Each scene shows the same named points in several views. A view is turned or mirrored, and shifted as a whole, has a little noise and may leave points out.
(in the rows, 128 means zero)

Scene 1
View 1
q396: [173  30  91 164  85 131 177  66 137 136 157 134 105 205  71  67 162 127
 189 116 193  92 151 135 178 170 133 136 107 131 100 159 134 167]
q283: [129  50 110 177 112 137 172  65 125 129 161 164 119 168 124  87 150 142
 186 143 201 109 150 147 179 175 116 109 127 151 101 166  95 162]
q783: [143  77 105 163 135 119 175  73 114 154 147 160 130 155  98  99 145 132
 148 119 194 121 156 144 162 148 120 106 119 142 112 161 120 152]
q670: [162  76 113 120  79 151 151  43 162 136 163 165 132 214  97  99 121 103
 185 127 167  86 126 138 141 143 122 136  92 144 106 130 125 165]
q117: [152  49 116 127  52 167 140  33 179 111 181 165 117 232 114  85 128 115
 221 143 174  69 123 139 159 168 120 146 102 146  94 138 109 177]
q398: [155 119 112 113 116 132 158  60 137 165 150 180 153 173  99 126 119 100
 144 113 160 109 133 140 121 111 123 121  98 144 121 127 137 145]
q314: [133  26 103 193 116 128 178  74 113 133 159 151 109 159 116  72 164 154
 181 137 214 113 165 149 194 187 116 110 134 144  96 182  95 165]
q463: [193 101  95 104  84 129 159  60 157 162 146 153 139 213  54 110 125  86
 156  98 155  96 137 129 119 109 139 146  82 134 118 119 168 155]
q163: [124  95 121 152 135 131 165  68 117 148 154 179 140 153 130 115 131 132
 153 131 189 119 144 146 150 143 116 105 117 152 115 156 104 152]
q13: [157 148 113 100 139 122 161  65 126 177 139 185 165 157  95 141 106  93
 117 103 156 121 136 138 106  90 125 116  94 145 129 124 146 142]
q888: [112 162 123 144 210 100 175  90  69 193 129 201 178  83 135 157 113 126
  76 112 182 164 155 152 124  98 109  72 122 157 140 158 112 130]
q197: [132  72 121 147 105 145 157  54 143 131 167 177 128 178 123  99 132 129
 183 139 183 100 137 144 159 155 115 117 113 152 106 152  99 164]
q330: [134  79 111 164 129 131 167  65 118 146 154 173 133 156 120 100 141 139
 160 134 195 117 150 146 163 155 115 105 125 149 109 163 104 158]
q718: [145 120 110 133 144 116 170  73 114 171 138 175 152 149 101 125 124 112
 128 109 174 128 146 142 129 111 125 107 109 145 125 142 132 142]
q628: [166  96  98 131 118 120 168  69 127 164 141 155 138 175  77 112 134 107
 142 104 175 115 146 137 138 121 129 125  99 136 117 141 145 149]
q405: [149  29 100 175  86 138 169  59 139 125 166 143 103 199  97  65 157 137
 201 135 196  96 149 145 184 180 124 127 118 139  96 163 113 172]
q810: [186 113 101  96  95 128 155  56 155 165 143 162 145 203  69 118 119  87
 152 100 151 101 134 134 115 104 137 141  84 135 120 115 163 153]
q389: [175  46 102 124  47 155 146  40 182 122 170 149 114 241  78  78 135 106
 213 128 166  66 131 136 151 157 133 155  93 137  97 131 132 176]
q967: [123 131 129 119 135 144 152  49 134 149 158 199 161 155 138 134 102 108
 148 138 163 114 124 149 118 118 112 109 106 157 121 131 103 153]
q529: [133  71 102 180 146 114 184  84  97 152 147 161 132 138 107  96 154 146
 147 123 203 130 163 151 171 156 116 100 127 143 113 172 108 148]
View 2
q888: [152 130  22 141 121 186 157 128 119 116 112 109 172 213  90  67 148 102
 147  53 113  86 188 155 106 127  97  93 114 119  80 182 103 159]
q967: [109 105  93 148 145 147 133 126 117 106 102 134 127 164  97  90 150 126
 121 124  94 111 165 151 122 118 132 115 125 131 158 129 151 152]
q13: [176 113  81 133 121 153 163 142 100 103 105 153  91 142 133  95 178 143
 104 127 102  88 191 167 100 140 134 110 132  84 147 144 109 141]
q314: [ 87 167 122  97 215 110 119  82 155 138 141 105 184 117  88 121 117  82
 139  91 108 139 115 134 190 100 149 132 188  70 130 107 158 129]
q117: [ 98 130 167 115 192  91 119 106 128 110 118 144  96  71 127 134 148 135
  94 171  84 135 132 146 167 113 178 139 178  77 210  75 169 125]
q463: [190 139 119 105 153 119 164 131 104 109 126 160  76  79 155 122 182 138
  94 147 104 103 171 172 134 133 159 125 174  30 152 120 105 117]
q389: [133 142 169 100 192  87 133 111 124 113 123 151  85  56 142 139 162 136
  92 172  95 129 136 156 166 115 181 144 190  48 197  80 151 117]
q783: [131 155  98 106 178 132 138 105 133 129 133 119 156 128 105 107 139  98
 130  96 113 121 150 150 161 114 142 121 170  66 122 126 132 132]
q405: [100 161 144  94 214  95 122  89 141 131 137 122 145  92 110 129 133 101
 120 125 104 141 120 142 187 101 163 140 194  59 160  93 157 120]
q718: [157 137  78 120 148 149 152 122 115 116 123 132 134 146 118  98 162 114
 123  97 108 102 171 156 127 124 134 113 149  78 120 145 111 137]
q396: [132 169 147  80 210  96 131  96 134 130 144 129 138  72 123 135 141 104
 113 125 108 134 131 149 186 109 167 140 202  30 150  96 140 113]
q283: [ 87 154 126 111 199 116 122  92 142 130 130 115 163 123  93 115 128  95
 132 110 104 132 127 141 174 105 153 133 176  85 148 102 158 133]
q810: [191 133 108 108 143 128 159 132 107 105 119 159  85  95 150 114 180 141
  93 144 102  99 178 168 124 135 152 120 167  48 156 125 103 121]
q628: [164 150 100 102 160 127 155 116 121 117 130 140 123 115 131 111 160 114
 112 116 112 105 162 157 141 126 146 121 170  49 131 132 112 126]
q670: [132 132 139 114 173 106 136 120 120 110 117 147  95  89 131 124 163 137
  99 153  96 118 149 156 144 120 167 134 171  69 182 100 147 127]
q163: [117 136  98 125 166 138 135 109 130 120 118 123 147 147 100 103 140 109
 130 108 107 117 153 148 143 115 135 122 148  96 138 125 141 142]
q398: [160 125  97 124 144 137 150 128 112 108 112 146 104 131 127 102 171 133
 108 130 101 100 175 161 120 129 143 118 147  80 142 132 118 137]
q197: [101 133 117 124 178 125 125 110 133 121 121 122 143 134 100 109 142 111
 125 119 100 125 142 147 153 110 145 123 157  96 159 111 160 142]
q529: [115 163  88 102 187 133 133  97 143 134 138 109 176 146  92 105 129  86
 141  78 119 124 140 142 165 108 136 121 171  75 110 129 137 135]
View 3
q13: [106 145  76  96 129 115 181 141 102 136 154 132 139  83 129  90 118 118
  86 156 108 112 161  82 150  57 171 156 154 172  88 138 141  82]
q405: [186 119 143 109 143 182 113  99 109 120 137 163 131 107 107 147 176 240
  90 208 112 131 107  72 162 116 179  88  89 124 120 156 138 163]
q888: [122 183 123 136 130 138 145 133 186 148 164 204 131 109  99 112 104  64
 121 107 125 141 167 151 120 101 130 131 195 151  70 106 176  52]
q529: [167 142 146 124 142 164 112 104 156 127 148 194 125 117  91 150 155 171
 108 168 123 137 123 113 144 129 155  92 131 131 104 132 162 117]
q398: [127 136  91  97 131 133 160 133 106 131 147 138 135  91 124 104 127 150
  86 169 110 116 147  83 151  75 175 138 138 158  97 142 141 104]
q967: [142 157 109 106 132 177 155 132 116 134 143 159 147  81 134  77 115 137
  95 153 102 127 154  90 133  65 169 145 160 140  78 140 142 116]
q283: [186 140 150 111 145 198 110 103 125 124 139 181 137 103 106 132 159 207
  99 182 112 136 116  92 148 114 172  94 112 116 105 146 149 152]
q810: [114 119  74  87 132  99 174 134  88 132 148 111 129  91 119 117 139 169
  74 192 108 102 142  63 164  69 182 135 122 176 110 151 126 102]
q396: [173 108 130 101 141 146 122 104 101 119 142 150 121 113 102 158 186 243
  84 216 111 120 107  68 174 122 184  85  84 138 128 162 139 148]
q163: [160 147 131 117 139 175 131 112 133 129 143 174 143  99 115 112 139 162
  99 160 113 135 136  98 142  97 162 117 138 129  90 140 151 123]
q628: [134 124 106 104 134 113 151 123 118 129 151 143 126 103 106 134 150 169
  86 180 118 113 135  85 157  96 172 117 122 159 111 143 141 104]
q670: [150 121 101  88 135 159 154 121  80 120 138 124 139  86 129 104 145 209
  79 205 102 114 131  54 162  72 192 125 104 140 108 161 126 150]
q783: [158 138 130 118 140 151 125 109 142 127 149 176 128 107 101 142 154 174
  98 172 116 130 125 102 148 111 163 105 127 138 106 145 149 116]
q718: [129 147 104 105 134 139 157 128 125 134 154 157 135  95 120 104 126 137
  93 155 112 117 151  95 142  83 165 136 153 151  89 135 146  95]
q389: [166 105 102  79 136 160 154 114  57 118 131 110 139  89 131 118 166 249
  68 230 103 108 119  37 171  76 204 114  79 144 120 176 112 167]
q117: [177 119 117  83 140 197 141 113  62 113 129 125 149  83 145  99 157 243
  75 220  98 120 115  44 163  73 200 115  90 124 110 168 120 180]
q463: [116 108  75  86 127  92 172 131  79 123 147 104 129  93 117 125 148 184
  69 200 108  98 138  57 172  73 187 131 110 173 114 160 122 104]
q314: [195 134 161 120 148 194  95  94 141 117 139 195 130 116  99 156 172 215
 102 188 119 143 103 100 150 137 166  77 105 110 112 147 154 157]
q330: [169 143 136 116 140 180 121 113 135 125 141 179 135 104 111 129 150 180
 100 172 115 135 126  98 146 105 163 109 129 127  98 144 151 133]
View 4
q117: [128 122 155 139 210 179 105  93 178 122 179 126 150  97 127  98 153 131
 157 166 142 119 158 127 158 148  44 185 126 124  90  85 116  91]
q463: [139  75 117 127 168 141 112  85 198 155 159 171 149  79 165 164 193 138
 183 151 157 108 190 157 140 146 122 207  75 167 122  92 144  72]
q670: [122 112 138 134 186 167 102  79 182 134 180 148 139  86 144 130 175 144
 172 155 151 117 166 148 150 146  74 202  97 139 109  95 122  79]
q810: [135  81 117 135 156 145 109  83 190 155 162 172 144  84 158 164 192 140
 178 139 158 112 188 169 134 139 125 208  70 171 132 102 143  73]
q888: [156 117 131 188  65 144  85 125 124 180 122 162 118 120  84 177 131 124
  64  46 156 114 182 180  79  65 179 155  36 235 195 159 194  65]
q330: [154 106 156 166 158 156 100 130 157 148 142 139 152 113  96 124 127 105
 100 121 132 114 175 130 110 110 107 151 100 177 126 111 163  88]
q197: [143 123 157 157 174 168  97 111 156 138 158 133 148 105 102 112 140 119
 118 130 137 116 164 131 128 122  79 164 111 157 116 104 144  87]
q163: [148 117 151 169 143 162  95 118 146 150 146 142 138 111  94 128 127 116
  99 109 138 113 169 145 114 107 106 157  91 179 136 121 162  81]
q718: [147  98 132 159 124 144  99 109 157 162 140 162 138 103 118 161 149 124
 114 100 149 108 182 160 109 109 145 173  66 200 152 123 167  72]
q314: [171  97 174 165 186 156 106 151 163 145 131 128 175 117  82  99 104  74
  86 141 112 111 177 101 105 123  90 132 139 167  99  91 174 106]
q389: [134  99 148 127 219 162 115  90 196 130 173 141 161  88 149 116 168 129
 181 181 139 115 172 127 155 158  62 194 121 129  87  75 122  89]
q13: [129 108 114 154 116 154  97  80 161 160 163 169 122  89 139 173 184 160
 152  99 171 115 179 189 126 113 138 200  42 190 160 130 146  58]
q529: [171  95 157 169 151 145  99 143 158 155 127 148 163 116  86 130 117  87
  81 117 123 112 185 123  92 108 125 137 108 194 126 109 185  91]
q398: [136 103 129 153 137 153  97  93 166 153 157 163 132  97 131 157 168 140
 144 118 158 113 180 168 129 120 127 192  65 178 146 119 150  68]
q628: [150  82 133 146 150 142 110 110 179 159 143 162 152  94 132 155 162 118
 142 131 142 108 189 148 116 127 131 183  80 186 131 108 165  78]
q405: [160  94 165 150 209 156 111 131 179 140 146 133 172 108 107 103 127  86
 122 165 119 112 175 106 122 139  74 152 139 150  86  82 156  99]
q283: [159 115 168 164 184 161 101 133 155 138 142 130 163 117  88 106 116  94
  99 137 124 111 170 113 118 124  87 145 124 162 107 101 159  96]
q783: [161  90 151 162 156 147 103 131 164 154 133 147 158 108 104 136 131  98
 104 124 132 109 185 131 106 113 124 157  98 186 127 110 175  89]
q396: [161  74 159 140 210 148 118 127 195 144 144 144 180  99 126 118 142  86
 141 171 119 108 187 106 124 149  89 163 131 155  87  73 157 101]
q967: [128 138 143 169 128 171  86  93 139 150 164 147 118 108 106 141 150 150
 116  93 160 118 162 171 124 100 102 179  67 175 157 133 139  67]
View 5
q283: [111 127 155 169 179 159 128  91  91 145 151 107 133 121  66 102 120 125
 106 163  90 136  77 179 127 147 138 103 149 116 127 119 120 110]
q13: [137 164 111 134 151 105 146 153 185 107 121 118 109 167  92 190 133 104
  77  75 154  68  89 176 127 156 143  96 118  91 171 121 165  50]
q967: [109 145 132 139 169 115 130 110 171 118 123 127 112 158  78 163 135 114
  95  85 115  77  81 170  99 149 154 115 127  85 143 129 157  78]
q888: [ 55 168 174 103 163  93 152 111 133  73 153 167 100 154  64 197 124 120
 132  61 146  92 142 185 106 140 160 114 172  20 229 125 160  82]
q163: [102 143 149 147 172 131 133 105 127 124 140 122 121 135  73 138 121 123
 106 118 110 109  90 180 119 147 144 109 148  92 148 123 138  94]
q389: [195 135  96 191 163 160 130 143 148 163 126  63 141 136  96 103 125 109
  55 166 110 109  34 176 152 165 126  86 107 180  87 113 131  75]
q398: [140 155 121 148 156 120 146 147 165 118 127 113 123 154  86 166 121 110
  81 100 144  88  84 182 133 156 139  99 127 106 158 120 154  66]
q670: [165 138 107 175 163 145 133 135 160 146 129  87 130 144  87 129 130 108
  66 141 117  96  53 173 141 161 132  91 111 148 106 116 137  76]
q314: [105 126 165 172 177 161 134  85  67 146 161 106 138 113  61  86 106 130
 115 175  87 157  84 180 139 148 133  99 165 119 131 118 114 119]
q330: [109 136 156 158 174 141 135 102 110 135 150 114 126 130  68 123 117 123
 108 138 107 123  86 175 125 150 144 105 151  99 141 120 134  98]
q463: [185 161  95 166 147 131 152 178 164 122 135  84 131 148  99 152 121 104
  55 124 162  94  66 180 168 167 121  72 112 146 151 111 150  50]
q783: [118 142 151 154 166 142 148 121 100 124 156 114 129 128  75 128 113 119
 103 137 124 125  94 182 143 151 132  94 158 101 161 118 135  92]
q197: [125 133 137 168 172 146 127 101 131 144 136 108 129 133  74 119 120 119
  91 141  97 113  64 174 121 150 140 105 132 124 115 122 135  95]
q396: [164 136 130 184 164 164 145 136  89 147 158  78 146 118  83  91 107 121
  82 184 118 143  67 182 170 158 115  78 141 156 129 111 120  91]
q810: [180 163 101 158 147 123 146 172 166 118 132  89 125 155 100 161 124 103
  59 110 157  85  70 177 160 164 124  77 116 129 154 112 154  53]
q628: [146 157 126 152 155 132 148 151 130 113 147 102 125 143  88 148 114 112
  83 122 145 109  90 186 155 159 127  84 142 114 170 116 141  69]
q529: [105 134 161 158 173 148 141  98  85 132 156 114 130 121  65 114 112 130
 115 148 110 141  93 182 139 145 138 102 162 102 150 118 128 105]
q117: [172 124 110 191 175 160 116 113 151 168 122  74 137 135  87  96 127 113
  66 157  89 107  33 168 129 163 137 104 103 168  69 120 132  90]
q405: [142 130 141 185 176 169 134 110  90 157 154  89 141 117  74  84 112 121
  91 179  95 142  59 178 147 153 131  90 144 147 111 116 117 103]
View 6
q117: [119 148 112 108 186 161 175  82  99 119  49 146  73  64 179 126 195 112
 147  36  91 128 143 130 106 100  88 186  76 146 168 146 129  87]
q405: [136 121 125 109 158 154 180  76 101  98  76 122 116 105 154 108 186 143
 145  54 117 160  95 136 138 117 103 170  69 129 148 180 126  77]
q888: [109 194 188  92 150  73 142 149 182  84 165 164  83 195 142  85  98 105
 164  68 201 128   3 133 176 146 160 102 195 155 131  87 122 151]
q398: [ 97 175 161 115 168  98 165 127 153 119  97 145  60 111 171 106 151 108
 161  73 150 138 105 113 114 107 120 126 139 148 165  99 124 129]
q314: [145 128 129  92 154 149 165  77 112  79 100 142 125 139 145  99 167 139
 144  38 133 147  50 148 169 137 124 174  89 135 134 176 128  85]
q197: [126 149 130  96 176 144 163  92 119 106  86 153  88 110 158 113 169 120
 155  39 124 133  93 137 137 120 107 165 103 146 151 143 128 100]
q463: [ 86 158 158 139 164  96 184 130 146 135  70 112  59  82 183 106 170 120
 159  92 143 162 142  97  74  89  99 113 109 144 180 109 124 120]
q967: [108 188 151  93 184 115 154 123 152 106 111 173  53 123 170 111 139  91
 161  43 148 104  82 132 135 117 127 146 153 161 156  93 125 132]
q783: [122 141 153 106 147 115 169 104 136  94 109 129 111 137 150  98 155 135
 151  64 152 158  61 131 145 131 121 141 114 134 143 147 122 106]
q389: [111 138 124 123 178 146 185  89 107 127  44 128  77  57 179 121 196 122
 148  57  98 148 162 114  90  89  82 165  68 141 177 151 128  87]
q283: [138 132 130  95 162 150 169  82 109  88  96 140 116 125 150 101 172 134
 149  38 128 142  67 142 157 131 118 172  91 136 135 167 126  86]
q330: [134 146 132  90 164 140 162  89 121  90 103 153 106 130 151 105 163 126
 150  39 133 133  63 144 156 130 120 168 110 143 143 151 124  99]
q810: [ 83 168 162 133 167  92 180 134 151 134  80 125  56  85 183 106 161 117
 160  88 149 155 135  98  83  90 103 111 123 143 179 101 124 126]
q13: [ 84 194 169 119 174  82 162 150 168 125 106 147  42 115 177 105 137  94
 164  75 163 128 101 108 105 104 121 112 161 158 170  74 122 149]
q396: [125 115 135 124 150 139 186  83 108 107  68 109 119  94 162 102 192 149
 145  67 125 180 111 123 114 108  93 156  64 125 154 179 127  80]
q718: [105 170 166 108 160  93 162 132 159 104 116 143  77 137 166  97 138 115
 158  73 168 143  66 119 133 122 129 120 143 147 150 110 125 126]
q529: [134 137 150 101 145 116 168  95 131  81 117 138 125 152 145  92 153 140
 150  60 156 156  38 139 163 141 127 145 111 135 130 159 126 100]
q670: [106 158 132 117 179 132 173 104 122 125  67 138  67  81 178 116 178 114
 154  56 119 140 135 117  99 100  95 155  97 147 169 127 126 101]
q628: [103 154 163 122 155  97 172 121 145 111  96 123  79 115 168  97 154 128
 155  82 155 166  96 112 116 110 115 123 119 140 159 127 122 115]
q163: [122 160 146  95 166 125 155 103 136  94 109 155  91 136 154 103 149 116
 154  51 150 129  60 137 151 133 127 148 129 150 144 132 127 112]

Which points are out of place in each view (at most two, in the order of its rows)? Write none if all are in place.
view 1: q13
view 2: q967, q197
view 3: q718
view 4: q670
view 5: q529
view 6: q314, q330

Scene 2
View 1
q497: [136 114  85 181 112 182 108 175  85 165 113 108 155 145 143 135 138 118
 147 161 110 104 144  87 104 155 131 163 125 142 128  97 150 165]
q4: [154 129  80 196 109 202 114 138 108 123 123 118 123 132 135 135 145 125
 123 157 129  91 120 116 103 136 141 139 116 108  64 124 158 151]
q332: [138 123  91 114  80 159 107 170  68 153 104 117 136 146 175 132 114  78
 174 144  49 115 129  60 106  96 167 160 138 118 163 113 143 138]
q49: [144 131  85 144  85 178 106 146  85 144 107 119 132 147 156 133 119  99
 152 147  74 104 121  85 106 106 160 141 134 112 119 112 152 139]
q30: [144 132  80 159  92 181 107 145  86 146 107 117 138 148 148 133 125 107
 144 154  87 102 123  92 105 120 154 143 130 120 113 109 155 145]
q21: [142 143  76 160  84 181 104 133  92 152  97 118 137 161 140 131 121 112
 141 152  85 100 121  96 108 121 152 127 128 125 104 103 158 143]
q615: [150 136  80 167  93 189 107 135  96 137 110 118 127 146 144 134 129 111
 138 151  97  98 118  99 104 121 151 134 128 114  95 115 158 142]
q20: [156 162  75 123  54 177 103 101  91 124  93 132 109 159 156 132 101  87
 146 135  49 103  94  95 108  67 184 106 139  90  92 123 160 116]
q592: [167 143  88 121  73 184 114 120  92  90 119 131  87 125 172 134 113  75
 150 132  62 102  93  93 104  59 183 126 135  60  86 156 155 110]
q399: [153 162  74 140  57 181 102  97  93 132  88 130 115 163 144 129 105 100
 141 142  61 100  96 101 109  82 175 101 136  99  83 115 161 122]
q573: [164 136  85 147  88 189 116 127  96 103 120 123 100 126 161 134 126  94
 140 141  85  98 102 100 102  86 169 130 130  78  79 145 155 124]
q11: [153 142  79 160  85 189 108 124  96 130 104 123 121 149 145 129 122 107
 137 148  90  98 111 104 106 107 158 126 129 107  85 120 158 135]
View 2
q592: [ 90 144 173 103 183 114 171 125 126 134 156 107 144 125 103 163 153 112
  99 101 136 132 124 141 151 142 107  83 114  58 174 141 114  57]
q30: [125 145 135 113 129 100 152 142  98 112 151 123 148 177  90 128 122 111
 139 112 117 118  79 123 137 159  80 103 124  69 161 135 125 108]
q11: [116 144 153 115 144 117 137 144 119 126 146 123 130 164  98 139 138 100
 116 108 125 131  96 127 157 146  86  99 124  65 143 128 115  80]
q20: [ 88 134 202 103 172 107 180 141 131 148 152 106 160 114  79 144 146 100
  97  87 136 115 115 137 135 140 107  79 110  63 157 145 115  80]
q497: [147 156  89 119 108 101 123 143  83  93 151 133 131 217 100 121 116 111
 158 130 105 124  61 115 148 164  64 119 133  69 155 124 129 111]
q399: [102 135 193 110 152 112 158 152 131 143 147 117 147 136  79 134 142  94
 103  93 133 116 101 128 143 142  96  89 118  70 137 137 115  87]
q615: [124 148 135 118 138 114 131 145 108 115 149 128 127 178 100 134 136 104
 128 110 121 131  86 124 156 148  80 103 127  64 146 127 118  84]
q49: [118 147 135 110 140  99 156 137 100 114 152 120 149 170  94 134 129 112
 132 111 120 119  88 124 139 155  86 102 124  67 166 138 124  96]
q4: [135 152 123 123 136 130  97 144 119 114 142 132  99 198 118 143 145 100
 128 120 120 150  88 127 182 143  74 108 133  59 127 114 113  60]
q332: [112 148 119 102 143  76 190 123  81 103 162 109 178 161  88 137 118 132
 145 117 112 106  85 123 112 172  91  99 115  69 208 151 131 116]
q573: [ 98 150 153 108 179 118 156 122 123 127 153 110 133 142 113 166 153 110
 105 106 132 143 122 141 161 143 102  86 118  56 175 131 116  51]
q21: [127 142 146 117 131 107 138 153 108 120 149 127 140 176  88 121 126  99
 130 108 121 121  76 121 146 152  79 102 126  68 137 131 121 105]
View 3
q615: [ 86 118 116  92 125 135 117 101 117 105 134 144  75  88 114 104 158 132
 126  89 107 143  76 139 114 138 147 134 123 142 101 143 167 122]
q497: [ 64 125 121  87 115 111  64  73 122 128 127 133  45  94 116  86 174 141
 124  81  96 136  65 134  90 156 157 119 112 126  64 140 193 127]
q11: [ 91 116 114  91 128 147 138 108 117  99 137 148  84  85 116 110 153 131
 126  90 110 141  81 143 123 132 146 138 123 144 114 143 158 115]
q4: [ 87 131 110  88 121 109  99  91 112  97 119 152  75  76 103 105 157 126
 147  95 108 168  76 111 132 114 140 142 136 162 102 140 165 135]
q332: [ 57  78 126  84 131 162 127 114 146 148 165 125  85 102 139  90 171 149
  89  79 106 105  76 179  50 174 140 139 117 104  80 154 178 114]
q21: [ 91 126 121 102 125 153 128 101 112 103 135 139  68  96 122 102 158 137
 117  82 107 118  75 157 119 159 164 118  99 125 104 138 164 106]
q49: [ 76 103 121  88 126 149 125 107 127 124 144 137  82  91 125  99 163 140
 109  86 106 126  79 156  91 152 144 135 120 122  97 148 168 116]
q573: [ 84  94 111  83 132 149 156 125 129 106 149 153 110  78 119 116 150 129
 122  97 115 154  89 144 110 116 124 162 145 152 124 153 151 125]
q399: [101 112 117 101 133 177 176 130 115  91 144 149  94  89 123 117 151 132
 116  89 115 121  86 171 131 139 152 133 113 138 132 144 147  99]
q30: [ 75 109 119  90 123 147 114  99 126 122 140 137  70  93 126  97 165 139
 112  82 104 122  74 154  96 154 153 127 109 125  93 144 174 114]
View 4
q49: [ 95 182  87 103  47  87 143 114 119  93  98 129 126 142  96 156 144 141
  65 143 140 134 119 123 128 149 115 136 134 135 175 137 123 127]
q592: [114 135 100 119  83  81 148  89 139  99  74  94 101 151  58 153 150 142
  85 123 156 133 153 124 148 138 126 123 125 133 176 159 160  86]
q21: [ 86 183  98  91  46  97 157 117 115 106 103 125 132 136  91 148 153 134
  71 150 141 139 106 109 109 139 122 142 138 134 168 133  96 131]
q332: [112 201  57 122  35  75 123 108 108  68 108 146 122 158 114 173 142 140
  51 131 122 127 120 135 143 178 116 132 133 145 183 132 156 131]
q497: [ 68 208  91  73  28  99 141 151 107 107 103 155 158 135 123 150 132 150
  40 175 135 131  93 119 115 139  80 152 143 135 172 125  96 149]
q399: [100 156 106 102  67 101 163  89 127 106  94  98 113 139  62 148 164 132
  95 134 151 141 125 104 114 136 148 135 133 131 165 144 106 110]
q615: [ 82 171 103  88  52  98 152 125 123 111  89 122 135 134  87 147 144 144
  69 155 150 135 113 115 120 132 104 142 135 132 169 141 106 122]
q11: [ 89 160 108  93  60  96 158 113 126 111  87 111 126 136  75 146 150 142
  77 148 153 137 124 113 119 132 116 138 135 132 166 144 111 113]
q20: [118 149  92 121  70  88 158  77 127  93  95  96  99 148  59 155 163 128
  99 115 148 140 135 113 126 150 160 129 127 136 168 147 132 101]
q4: [ 56 158 132  61  63 109 163 153 133 141  70 118 151 123  82 129 132 156
  64 178 168 136 108 112 113 105  71 150 142 126 166 144  84 121]
q30: [ 92 189  87  97  43  93 144 116 114  95 103 135 134 143 100 156 145 139
  63 146 137 135 109 117 122 149 115 141 136 136 173 131 114 131]
q573: [ 98 141 108 102  78  84 150 109 139 112  71 100 116 143  69 149 144 149
  78 139 161 130 145 126 141 128 103 129 129 130 174 155 142  96]
View 5
q30: [133 155  86 111 123 126 133 117 104 155 124 130 117 158 161 147  90 111
 148 156 113  87 122 123 112  97 104 145  65 141 119  82 139  88]
q592: [156 141 126 108 143 166 154 107  92 164 130 112 129 100 107 173 105  94
 125 121 141  64  99 103  62 103 130 131  78 138 114 101 153 121]
q49: [137 155  90 108 129 132 136 114 100 154 124 126 118 151 148 154  92 107
 145 153 120  84 115 119 106  99 109 146  66 145 117  85 141  95]
q615: [137 149 115 105 118 116 137 122 107 138 119 118 120 142 163 155  93 105
 137 148  97  82 135 116  97 108 106 141  79 133 121  89 138 100]
q20: [158 143 110 134 139 172 155 107  96 187 136 138 125 110 131 148 100 116
 141 120 131  73 101 111  61 101 127 126  73 137 126 111 170 100]
q332: [132 160  54 107 139 149 130 101  90 175 126 134 119 166 129 156  90 101
 158 166 152  86  85 125 130  80 109 159  47 160 103  73 135  90]
q21: [140 151 100 116 117 120 138 119 107 152 127 133 117 152 173 143  92 117
 147 148  94  87 133 123  99 109 105 138  72 134 127  91 147  89]
q573: [149 142 129  98 133 144 147 117  97 142 124 103 125 109 124 174 105  93
 120 129 123  67 118 104  72 107 121 134  82 137 116  98 142 120]
q399: [158 147 116 135 131 158 154 115 100 176 135 139 124 116 149 144 100 120
 140 120 114  77 119 114  62 108 124 123  80 128 132 111 171  96]
q497: [117 160  82  92 108  87 118 125 109 122 110 122 113 187 186 151  87 104
 151 178  88  95 141 127 139 103  91 154  66 142 116  65 120  85]
q11: [141 147 119 110 121 131 144 120 105 148 124 119 122 132 158 155  95 109
 136 135 105  78 133 114  81 111 113 135  81 132 126  97 146 102]

Which points are out of place in each view (at most two, in the order of its rows)? Write none if all are in place.
view 1: q30, q592
view 2: q20, q573
view 3: q21
view 4: q399, q4
view 5: none
